The views of a scene show one set of named points, each view turned or mirrored, shifted and resized as a whole, with a little noise and some points left out.
(in the rows, 128 means zero)

Scene 1
View 1
J_774: [117 104 111 133 118 134 123 109 136 126 114 145 141 146 103 114 110 121
 134 117 132 129 121 125 153 138 120 124 106 136 126 153 123 137 143 116
 123 141 135 142 133 126 108 124 120 115 120 124 150 137]
J_290: [137 109 125 130  96 157 118 115 123 140  97 108 120 135 117 102 128 102
 109 106 133 151 156 149 171 133 101 107 145 116 136 124  97 121 137 110
 135 136 137 125 137  86 129 108 106 111 152 112 113 166]
J_973: [125 102 110 136 134 128 127 116 126 121 112 147 140 150 109 109 105 127
 123 135 127 121 121 122 153 132 118 124 112 131 123 156 119 132 142 110
 115 152 132 138 126 134 114 124 107 106 130 127 146 135]
J_658: [145  96 118 140 108 160 120 118 123 140  90 104 122 132 132  97 121  97
 110 110 122 146 134 125 161 135 107 100 135 117 154  99 101 116 140 110
 132 156 121 129 117  99 128 120 101 129 167 104 103 170]
J_30: [120  95 104 131 115 139 128 100 148 123 115 142 145 136 105 124 102 127
 148 102 121 138 106 105 142 145 127 118  84 141 142 144 141 137 152 122
 125 144 124 150 126 141  98 138 125 131 109 118 146 135]
J_463: [129 117 127 138  90 158 117 109 138 144 106 120 123 142 123 107 121  87
 129  92 136 146 136 137 158 141 103 120 132 131 144 128 104 128 134 109
 138 133 136 126 138  89 115 112 121 128 144 109 127 157]
J_52: [ 97 111 113 130 113 125 114 104 142 127 117 153 158 140  82 112 116 126
 144 117 146 121 129 146 167 134 131 128 106 144 113 166 124 148 138 118
 122 129 147 144 142 122  97 118 134 117 110 128 168 130]
J_197: [122 121 123 130 110 134 126 112 134 128 120 145 130 159 108 116 114 112
 128 114 137 133 131 136 152 138 105 134 122 132 118 169 114 135 137 109
 126 130 142 129 143 113 115 111 116 100 119 128 150 139]
J_103: [121 116 120 147 123 133 125 115 140 131 121 153 134 163 126 114  98 100
 139 113 128 118 101 109 137 145 110 136 106 144 135 159 120 135 137 107
 123 144 129 132 125 127 105 126 122 119 128 122 155 130]
J_235: [113 107 117 134  91 149 112 104 145 140 105 124 142 127 100 108 123 103
 138  94 140 141 135 144 168 140 122 115 117 135 138 129 115 137 136 117
 135 131 140 139 140  96 104 115 130 135 131 111 138 152]
J_3: [117 124 125 146 110 139 121 112 143 137 125 152 131 163 126 113 103  91
 141 102 135 124 107 118 139 146 108 140 111 146 135 160 118 135 133 106
 127 135 134 129 131 115 105 121 127 122 127 120 155 132]
J_440: [100 120 116 138 116 124 119 108 147 128 127 164 152 156  97 116 105 113
 148 115 143 112 110 128 149 140 125 141 101 149 118 174 127 147 135 112
 122 132 143 140 136 128  94 121 136 119 109 129 177 122]
J_510: [147 101 117 119  90 162 133 104 130 130 103 108 113 133 116 119 125 116
 116  93 121 171 150 128 156 139  99 106 128 114 144 126 114 119 150 117
 141 133 130 132 139 100 127 117 102 110 129 111 105 166]
J_87: [150  88 111 134 116 156 130 113 125 129  95 110 121 132 128 109 114 117
 113 113 112 152 127 110 151 136 107 100 119 118 152 110 114 118 151 115
 128 160 117 137 117 119 126 130  96 121 148 109 105 161]
J_222: [139  99 116 134 109 152 123 111 129 134 101 118 125 136 122 108 116 110
 121 107 124 147 130 122 154 137 108 108 122 123 145 123 112 122 144 113
 131 147 125 134 125 112 122 124 107 121 143 112 117 156]
J_343: [131  85 106 130 125 141 121 110 124 125  94 123 143 125 104 105 116 132
 119 127 124 138 134 129 166 129 124 101 116 123 133 123 117 126 148 119
 121 155 128 143 123 125 117 127 105 118 139 117 126 153]
J_597: [134 120 125 135  98 151 128 112 136 136 114 129 117 155 125 114 115  96
 127  99 129 146 130 123 146 143  99 126 125 130 139 146 110 125 139 109
 135 133 133 127 134 106 119 115 113 112 133 116 129 149]
J_491: [138 107 120 148 122 146 125 122 129 135 108 132 122 155 138 105 102  94
 122 115 122 129 110 108 140 142 103 122 120 133 146 131 110 121 138 106
 124 154 121 128 116 118 119 125 107 122 149 115 129 146]
J_206: [135  78 104 138 114 155 112 113 124 138  80 101 142 109 116  94 122 114
 113 117 124 144 136 133 176 130 127  87 123 117 152  86 108 120 145 119
 126 163 121 143 115 108 123 126 105 139 164 104 106 168]
J_468: [112 117 121 133  98 142 116 107 142 137 114 138 139 144 103 110 118 103
 139 101 142 133 131 141 161 140 116 127 117 138 128 151 115 138 135 114
 131 128 143 135 140 104 106 114 128 123 125 118 151 142]
View 2
J_468: [130 109 109 134 116 117 138 123 110 147 129 112 146 141 144 148 147 147
 140 132 128 148 117 129 102 119 144 134 122 142 138 100 154 121 129 133
 128  96 118 108 115 165 129 141 135 126 103 145 145 174]
J_290: [119 135  95 121 127 122 138 160 145 142 154 129 108 151 159 145 175 128
 149 133 152 148 112 136 109 119 162 147 129 152 128 114 148 131 115 134
 119 100 156 116 108 133 151 121 145 128  91 136 137 178]
J_343: [116 135 117 106 131 122 124 137 145 165 112 132 132 124 136 154 158 139
 120 130 134 139 108 130 129 106 151 153 115 147 121 107 162 136 112 123
 119  99 154 138 122 146 142 146 122 134  75 145 156 161]
J_206: [ 98 145 130 103 130 116 112 167 158 171 117 140 125 125 169 139 186 128
 124 148 152 136 110 125 132  89 156 162 116 150 117 104 154 133 112 114
 124  99 179 142 112 154 161 139 131 112  77 147 157 159]
J_463: [116 125 109 128 110 114 131 149 133 147 143 117 137 151 169 137 166 137
 151 139 141 145 129 122  97 109 153 139 126 143 137 107 144 126 129 133
 129 101 138 103 109 151 146 116 145 113  97 141 138 177]
J_87: [107 153 125  98 119 119 115 149 174 167 121 133 140 132 153 148 162 136
 128 131 136 133 129 114 120  95 159 150 114 144 122 120 153 143 118 129
 123 103 161 126 121 126 156 114 129 123  67 144 148 163]
J_235: [120 113 119 133 119 116 136 137 118 161 130 118 147 136 160 141 158 137
 142 137 139 142 114 125 108 112 150 137 125 148 135 100 154 118 130 128
 124  91 137 111 105 174 142 149 145 119 103 144 148 175]
J_222: [114 140 117 111 118 118 122 145 154 160 128 126 139 137 154 146 160 137
 134 133 136 139 127 120 113 104 157 145 117 144 127 114 152 135 122 131
 124 101 149 119 118 138 150 118 133 122  79 144 146 167]
J_197: [136 117  92 128 116 121 141 118 120 135 133 109 134 145 126 156 140 152
 137 121 120 153 119 133 103 128 148 135 119 137 137 109 154 132 123 138
 124 103 111 109 126 138 124 127 127 141  95 141 140 173]
J_3: [129 116 109 127 101 111 126 112 113 139 117 103 159 144 139 147 137 158
 135 132 111 152 139 118  93 110 140 134 114 128 142 101 146 129 136 131
 139 107 100 103 129 153 121 116 121 121  93 149 142 167]
J_973: [130 128 104 109 123 119 125 115 128 146 108 118 137 129 116 161 141 155
 116 125 115 150 119 133 120 114 144 148 110 134 129 104 159 138 117 128
 127 107 121 131 137 137 122 133 107 140  78 149 150 158]
J_103: [128 122 113 116 103 112 120 108 119 142 108 106 160 138 129 150 134 162
 126 131 107 151 139 118 101 106 139 139 109 125 140 102 151 134 133 129
 139 110 100 110 136 146 119 116 111 123  84 151 146 160]
J_491: [114 141 118 107 106 111 112 136 145 144 116 117 143 140 147 145 156 150
 129 137 123 147 141 117 105  95 146 150 110 129 132 109 144 140 126 126
 140 115 128 117 132 130 138 100 115 114  75 150 143 160]
J_658: [101 149 119 107 117 114 114 169 162 155 133 133 124 141 171 138 183 130
 137 143 149 141 128 121 114  91 158 157 117 145 124 111 146 137 118 123
 129 107 167 124 115 135 161 109 132 110  77 144 144 165]
J_597: [124 130 107 122 109 118 131 135 139 146 139 115 144 148 150 146 150 145
 143 128 128 145 133 118  97 112 153 135 121 138 137 115 148 133 129 139
 129 105 126 101 119 134 139 109 135 125  90 142 137 174]
J_774: [131 118 110 119 119 119 132 112 121 155 112 115 150 130 126 155 136 152
 125 126 118 144 119 128 112 115 145 139 115 138 132 103 160 130 125 130
 126  99 119 120 127 153 125 142 122 135  86 147 151 164]
View 3
J_973: [ 95 116  98 144 119 112 147 142 126 122 171 116 126 137  88 142 138 110
 152  77 141 106 125 164 148 144 114 125 136 104 118 140 102 101 100 156
 177 130 142  98 127 107 115  96 121 125 129 134 111 131]
J_343: [117 129  87 132 113 100 136 150 145 131 169 128 147 117 117 159 130 106
 151  68 159 109 110 178 145 138 143 124 128 125 135 121 141 115  85 133
 147 128 149 100 128 123 116  91 120 119 138 146  99 108]
J_597: [128 132 107 136 105 111 149 107 128 141 173 137 125 157 115 124 144 115
 106  96 128 124 105 164 113 143 135 127  98 118 144 150 130 107 101 156
 143 151 158 107 117  96 157 109 130 140 101 146 114 141]
J_463: [138 148 110 120  93 100 144 100 128 148 170 146 136 155 136 142 135 128
  98  90 127 110  87 174 105 141 147 115  92 126 152 142 154 112 102 139
 135 150 162 111 114  90 161 105 130 129  97 154  98 138]
J_103: [ 87 115 110 149  95 108 162 111 108 114 174 115 129 133  77 124 142 117
 120  81 117 108 119 166 135 161 112 108 128 106 124 165  89 100 100 186
 168 136 152 112 126  88 143  97 138 139 116 149 108 159]
J_52: [ 78 113 126 118 124  92 138 108  91 140 184 126 149 118 110 156 133 141
 171  75 125  84 113 146 142 119 121  86 121 106 112 125  89  80 109 142
 175 143 161  76 127  82 110 103 134 108 126 138 125 167]
J_222: [137 137  89 136 103 102 145 132 144 133 168 137 137 135 121 139 134 105
 116  82 149 122 105 177 124 145 149 129 109 129 150 138 151 120  87 145
 130 137 157 114 121 115 143  99 124 135 120 151  98 114]
J_658: [153 156  82 132  85 105 142 138 165 134 155 142 133 149 134 151 129 107
  96  79 150 121  89 199 116 153 156 136 113 137 159 136 183 136  84 132
 128 134 151 126 118 122 155  91 118 131 114 158  73  93]
J_510: [158 141  87 129 124 102 140 128 150 155 175 151 142 145 143 125 144  98
 115  96 155 141 103 158 116 129 166 142  86 134 163 128 161 116  88 130
 108 155 166 102 121 117 149 113 122 142 110 143 121 113]
J_290: [156 153  99 115 107 109 132 123 148 157 159 150 125 175 151 152 133 121
 114  90 146 113  86 177 106 128 150 137  92 123 154 125 173 118 102 114
 139 150 153 106 113 107 150 105 114 123 100 141  99 111]
J_440: [ 66 108 129 130 111  98 150  99  83 127 185 116 140 120  86 141 140 135
 154  80 111  89 120 148 143 138 107  86 124 101 109 146  68  81 109 170
 180 141 159  88 128  74 121 103 141 121 120 141 125 181]
J_206: [144 153  77 122  89  89 133 150 164 130 161 140 157 113 140 175 120 109
 121  61 162 106  91 203 132 146 166 125 125 144 154 117 185 135  74 118
 125 122 150 121 125 131 134  83 119 119 139 161  64  86]
J_774: [ 95 116 109 135 113 100 146 123 113 129 180 122 142 121  99 139 140 118
 147  78 133 105 117 158 142 138 126 109 122 111 125 137 100  96  97 155
 159 137 156  94 127  98 123 100 133 127 127 141 119 147]
J_491: [114 130  91 151  86 111 160 128 138 111 163 121 124 138  89 132 137 106
 104  77 131 116 112 188 129 169 126 126 130 117 138 162 128 123  89 173
 154 127 148 127 123 106 151  90 131 141 115 154  88 126]
J_3: [ 93 122 120 140  93 107 159  97 103 123 175 124 129 139  88 125 142 127
 113  86 110 106 110 162 124 154 115 104 114 106 129 163  96  97 105 179
 162 141 158 110 120  80 152 102 141 138 105 151 110 167]
J_87: [142 138  73 145 105 105 147 150 161 127 169 132 139 128 115 132 139  89
 114  78 160 133 109 184 132 152 155 143 116 133 157 139 158 129  76 145
 121 131 151 121 124 131 144  94 121 142 127 151  92  92]
J_30: [ 87 112 100 144 113  88 159 120 110 117 193 120 168  74  88 127 143 103
 145  73 137 120 127 155 155 145 143  95 123 124 133 142  91 101  78 175
 130 132 169  99 137 106 124  95 146 142 139 156 118 150]
J_468: [105 129 122 118 107  95 143  97 107 145 178 134 144 138 122 146 135 135
 132  85 121  97 101 158 124 130 133  97 105 115 132 134 115  95 106 145
 155 149 162  95 121  83 137 104 135 121 110 147 112 159]
J_235: [120 140 118 110 100  84 139  98 114 147 178 143 160 122 140 155 132 138
 126  81 128  97  92 167 120 128 151  92 100 129 144 125 139 102  96 133
 136 146 169  97 122  90 142 100 136 120 114 156 102 147]
View 4
J_290: [135  97 147 157 129 151  83 101  86 115 149 173 132 137 155 127 104 138
 170 163 143 104 102  97  99  91 117  76 125 160 188 108 101 161 182 104
 140 108 141  99 145 120 156 113 181 116 159  95 102 121]
J_197: [157 138 122 133 138 138 114 104 101 144 124 178 114 117 115 115 152 128
 183 137 145  94 117 142 123  99  96 134 101 144 146 118 135 114 173 123
 135 143 147  97 145 137 118  91 156 102 118 116  93 155]
J_491: [157 110 138 136 136 128  85 108 100 133 120 129  99 110 152 116 147 165
 134 159 123 130 116 106 147 122  99 121  88 141 135  99 128 150 129  99
 151 104 142  90 137 116 114  81 177 133 141  94 120 140]
J_597: [157 122 131 128 134 138 103 104  94 131 121 156 141 117 151 107 126 144
 169 150 135 108 111 124 127 105 116 126 100 142 145 108 120 150 164 101
 141 117 147  81 142 115 125  91 174 119 138 112 100 144]
J_235: [157  94 121 137  98 143 112 118  63 143 122 155 141 151 132 119 131 132
 183 171 142  94 137 132 138 106 121  72 133 149 150 105 125 147 172 129
 109 132 140  88 154 132 148  99 169 125 123 138 107 124]
J_463: [151 100 133 139 117 143 102 109  74 124 124 158 142 133 156 109 111 147
 179 163 139 105 117 107 123 105 120  90 118 144 155  97 122 162 182 106
 136 110 145  76 149 110 140  92 184 126 147 122 101 128]
J_468: [160 116 113 136 111 137 120 116  73 147 119 164 125 135 119 115 145 133
 188 155 145  93 131 141 133 106 107 100 119 140 140 107 140 126 179 128
 119 141 144  85 152 133 128  88 163 116 118 137 100 141]
J_658: [140  79 153 150 128 146  65 110  86 113 142 134 121 137 173 131 113 158
 134 179 126 128 110  82 126 111 118  69 114 160 174  99  99 178 140  96
 145  90 136  99 140 114 155 108 190 137 162  85 124 113]
J_510: [144 110 149 130 142 151  88  99 102 127 135 155 177 133 167 119 104 123
 157 159 126 112 104 121 116  87 137 102 118 164 180 124  79 175 147 100
 122 110 143  98 144 123 162 129 178 115 136 100 111 127]
J_87: [150  98 155 132 141 140  66 106 107 129 133 123 133 132 166 131 130 143
 116 172 114 131 111 109 139 110 121  96 103 163 165 113  87 169 103 100
 132 101 134 108 137 127 152 117 178 130 135  83 132 125]
J_440: [176 137  97 122 110 120 136 122  82 170 100 157  97 126  89 114 191 134
 184 146 143  91 151 169 159 122  87 130 103 131 107 111 166  92 155 146
 112 163 141  87 154 149  97  70 143 115  86 148 102 159]
J_774: [164 122 119 128 125 132 109 115  93 158 118 154 111 130 110 125 168 131
 160 152 134 101 133 149 146 112  97 119 106 145 137 119 132 115 136 132
 118 142 137 103 148 149 122  98 151 114 101 119 112 148]
J_3: [169 129 113 122 121 125 123 114  86 147 103 149 112 112 127  99 159 153
 172 147 135 108 130 137 151 120  98 138  94 127 113  98 152 126 163 116
 138 131 147  74 144 121  97  65 165 121 120 131 103 153]
J_103: [170 131 117 122 128 120 113 114  97 153 103 139  95 109 123 111 172 154
 155 147 130 114 132 140 159 126  91 144  85 129 110 101 150 119 138 117
 139 132 145  84 143 131  94  69 159 124 114 120 111 156]
J_206: [142  63 149 157 113 144  58 124  77 123 144 121 112 159 155 152 128 148
 120 196 124 126 127  93 138 116 117  35 130 169 180 101  98 170 115 117
 122 100 127 120 146 137 171 122 179 143 143  86 136 103]
J_222: [151 102 143 136 131 139  82 109  96 129 129 139 133 131 153 125 129 143
 143 164 125 119 117 113 134 108 118  97 110 155 159 111 102 159 132 108
 132 110 138  98 143 126 144 109 176 128 135  98 121 127]
J_30: [179 120 116 106 119 124 113 123  91 169 102 121 140 137 120 121 175 131
 140 165 118 112 143 168 176 122 115 122 108 147 116 120 124 129 100 137
 100 142 133  95 150 150 125 101 153 128  83 131 127 144]
J_52: [163 124 104 136 108 132 126 123  79 164 120 172 101 141  80 131 176 120
 192 153 151  83 145 163 139 106  92 102 121 146 138 118 150  93 163 153
 105 165 138 106 157 163 121  94 140 105  89 140 101 148]
View 5
J_235: [153 101 109 114 122 123  92 160  76 109 162 135  98 118 149 143 116 167
 132 124 117 136 100 150 124 114  89 146 162 149  69 112 132 137 144 169
 120 159 129 126 112 124 102 121 114 142 130 151 109 148]
J_510: [163 102 106 140  89 110 147 119 121 129 185 126 133 103 151 132 129 186
  89 142 104 142  88 156 141 120 117 165 161 154  63 114 117 118 162 153
 128 148 142 113 102 160 111 121 115 153 135 141  72 152]
J_30: [115  85 109 134 138 158 101 123  85 146 180 156 118 119 136 135  89 157
 130 133 151 122  95 144 123 146  63 145  94 141  74 128 113 158 134 128
 161 152 124 109 108 106 106 128 120 125 139 186 107 124]
J_597: [160  99 116 132 108 129 132 124 110 119 171 126 124 111 153 154 106 163
 131 154 121 153 107 150 142 102 117 147 146 142  87 109 107 123 145 145
 121 116 131 110 112 140  99 134 124 127 141 145 108 141]
J_491: [152 104 136 142 114 140 137 125 103 128 183 126 136 109 144 138  82 145
 126 159 118 136 100 136 148  75  84 129 135 161  93 122 100 133 156 134
 139 109 130  93 117 147  88 142 130  98 146 164 109 154]
J_206: [151 115 136 145 102 113 127 160  83 124 198 124 124 105 137  97 104 164
  84 126  83 104  73 131 137  76  50 139 172 200  59 131 134 131 186 168
 148 177 137 102 115 161  93 117 113 131 132 163  79 187]
J_973: [128 106 137 151 113 157 120 119 105 144 176 119 128 110 137 133  87 147
 174 148 128 143 100 139 129 110  64 164  98 146 104 136 108 117 162 149
 155 135 118 117 117 124  82 122 141 131 141 186 128 155]
J_87: [149 103 129 155  97 125 152 120 111 139 201 125 146 101 141 114 100 165
  86 144 102 121  77 139 148  93  77 145 144 178  69 127 113 129 174 140
 151 145 140  95 110 162  98 127 119 122 140 162  77 164]
J_222: [155 106 123 143 103 124 135 131 105 127 184 126 130 107 146 128 104 164
 108 144 107 131  89 142 142  97  89 147 149 165  74 121 116 128 164 150
 136 143 134 104 110 151  98 126 119 127 138 156  90 159]
J_52: [127 100 117 124 131 153  75 146  79 126 152 129  92 121 142 148 104 153
 197 125 140 149 111 149 109 140  70 169 107 124  96 124 127 126 143 170
 139 161 111 142 116  94  90 113 136 155 129 180 144 139]
J_774: [132  99 122 136 123 150 106 126  95 136 170 132 115 115 141 141  96 152
 164 139 134 141 103 144 124 124  73 159 108 136  91 127 112 129 148 150
 148 144 120 123 113 114  91 124 131 138 136 178 124 142]
J_343: [133 109 133 150 106 134 123 135  98 140 189 123 127 106 134 112 102 161
 128 133 106 122  81 137 128 108  53 163 129 170  78 135 123 121 178 161
 159 170 129 114 112 140  91 112 126 144 133 179  99 170]
J_463: [169 105 113 119 108 116 120 149  96 104 166 125 112 115 155 149 114 166
 119 143 106 147 102 149 141  89 114 137 175 152  77 107 119 128 148 160
 109 130 133 114 113 143  98 132 116 128 136 136 103 151]
J_3: [145  96 123 123 133 154 107 131  92 121 159 136 114 120 151 163  86 143
 166 153 143 152 117 144 135 105  99 134 121 128 101 113 102 139 126 137
 125 104 120 112 119 115  92 141 132 108 143 160 134 127]
J_658: [168 114 131 141  95 111 146 144 102 120 193 116 135 104 146 117 104 164
  87 144  84 124  82 137 149  64  86 133 179 186  71 121 121 125 178 156
 129 140 139  98 115 170  93 129 115 118 138 147  81 176]
J_197: [148 101 121 134 111 144 115 122 109 127 160 118 115 112 150 158 109 156
 180 148 130 162 114 151 129 122 106 170 120 124 104 116 108 110 147 156
 127 123 120 127 113 122  91 124 136 145 137 161 131 140]
J_440: [124  93 120 120 142 166  81 134  82 129 152 136  98 125 144 162  87 140
 201 140 155 151 119 148 116 133  77 155  94 117 105 122 111 137 128 151
 138 130 109 131 118  88  90 127 138 130 136 182 153 124]
J_103: [135  96 129 131 131 160 113 124  95 131 169 135 123 118 143 154  78 138
 165 156 146 145 111 140 137 104  83 135 104 135 104 121  99 140 133 131
 140 105 119 106 119 114  89 140 135 104 145 173 134 132]
J_290: [176 115 122 133  89 106 134 144 109 110 174 106 121 104 154 135 127 175
 120 140  86 146  95 148 142  84 110 161 182 161  79 112 126 104 175 176
 114 146 136 119 112 163  94 117 120 151 134 136  93 176]

Which points are out of place in each view (at most two, in the order of its rows)? Write - if all are in place.
view 1 | -
view 2 | J_290
view 3 | J_491
view 4 | J_440
view 5 | -
